Each row is a point on a landscape with many valleys, with its height.
A ball rolls from a point to whichever of its 6 nearest points has the largest drop for the distance, and stops where none of them is lower. Distance is the straight distance between rows; heights are no part of it.
vuso h=483: [ 14   9  -7   2 -46  23  24 -40 -22]
rodig h=182: [-22  10  -8 -17  -8  55 -20 -13 -18]
gotaf h=191: [-37 -13  15 -16  19 -11  12  22 -21]
Lisem h=295: [ -5  -9 -11   2  -8  25  -5 -20 -15]
Tifu h=94: [-21  18   6 -26 -23  27  16 -25 -56]
dedat h=353: [  8  -8  -9   5  -9 -10  13 -11  12]
dok h=366: [ 14  -3 -22  -1  11  68 -42  -5  17]
besa h=78: [-11   1  18  -9   3 -48  41  10 -28]
runi h=231: [ -8  -4   0 -10 -13  21  12 -18 -24]
dak h=154: [-31  31  -4 -22   3  65 -19  -2 -21]
vigun h=111: [-53   9  15 -23  41  24 -20  28  -2]
Zez h=242: [  9  12  38   9 -28 -53  47  12   1]
von h=359: [ -7   4   8   0 -21  -8  37 -19 -34]
zedi h=237: [ -1 -17   4   3  11 -24   9   1   0]
velo h=73: [ 41 -14 -32  16   7  26 -41 -13  32]
likid h=63: [ 31  10  39  17 -39 -44  27   8  11]
seta h=119: [-21  -8   3 -16  34  17 -25  21   9]
doz h=140: [-40   9  10 -18   4  27   2   1 -23]
puz h=259: [-14  -4   9  -8  15 -37  26   6 -11]
nogag h=252: [ 10 -17 -14  21  39 -38 -22  17  15]
Vati h=282: [ 34  16  16  21 -41 -17  18  -3  19]
koma h=561: [ 24   6 -17  13 -46  28  19 -38   0]
Zav h=391: [ 10  -9 -18   7  13  22 -41   0  21]
tipe h=254: [ 27   1   5  21 -17 -47  10   8  17]
val h=626: [ 38 -12 -35  28  22  -9 -41  -5  35]
borat h=266: [  8  -4  -5  25  25 -58   0  21  23]
vipiz h=379: [ -5  12  15 -14 -10 -22  40 -16 -39]
bupig h=258: [  0 -16  -1  10  22 -55  15  16   4]
dapob h=484: [ 40  14   8  22 -59  -1  15 -18  16]
lal h=280: [ 25   0   0  36   4 -55  -2  19  27]
muba h=145: [ 25   8  41  18 -25 -73  20  18  17]
bug h=151: [-21  33  -8 -18  23  75 -29  11  15]
fefev h=701: [ 37  -2 -15  20 -46  14   2 -23  26]
susob h=563: [ 38  -3 -13  15 -19 -14 -10  -7  27]
dugo h=250: [-23 -18  10 -10  32 -49   9  23 -15]
velu h=374: [ 20  -3   7   2 -26 -23  26  -4   1]
Fabad h=184: [-12  -4  -7 -11   9  41 -18  -7  -4]
Dodag h=245: [-19   1  11 -14   1  -8  16  -8 -32]
lat h=104: [-39  12   2 -24  17  41 -14  19   1]
ruvo h=230: [-40 -14  13 -19  50 -24  -4  36  -8]
gep h=468: [ 17 -13 -20  10  -1  10 -10  -9  10]
gopev h=530: [ 36  -1 -10  11 -34 -10   6  -8  31]
Gam h=248: [-28  -7  16 -16  28 -34  22  11 -14]
fugen h=152: [-28 -10   9 -15  23   1  -9   6  -7]
pibu h=225: [ -6   2  -8  -9  28  57 -37   2  17]
Ketil h=124: [-33   6   0 -22   0  40  -6  -7 -34]
tef h=204: [ -4 -19  -3   2  24 -28  -8  14   1]
gak h=96: [ 32  -8 -24  35  27 -46 -22  16  32]
rebok h=187: [-19  12   2 -17 -22  46  -3 -22 -34]
zim h=82: [  2 -17 -15   0  36   5 -35  15  23]
sunuk h=446: [ 25  11   4   7 -39   5  32 -23  -7]
mar h=81: [-27  16   3 -22  30  40 -25  25  13]
fosuf h=386: [ 12  -4 -20  -1 -22  44  -7 -24  -2]

Where does a ball stop that starts at each point below?
susob => likid
zedi => mar
dapob => likid
fefev => likid
sunuk => likid
dugo => mar
dak => mar

Call two points neighbours if one is among the 6 nearest of the other. Go from one point of each pair to the other, from neighbour to neighbour, staying as low as possible. Name the highest point that can't be avoided.
Tifu and mar => doz
mar and velo => seta
besa and likid => Zez
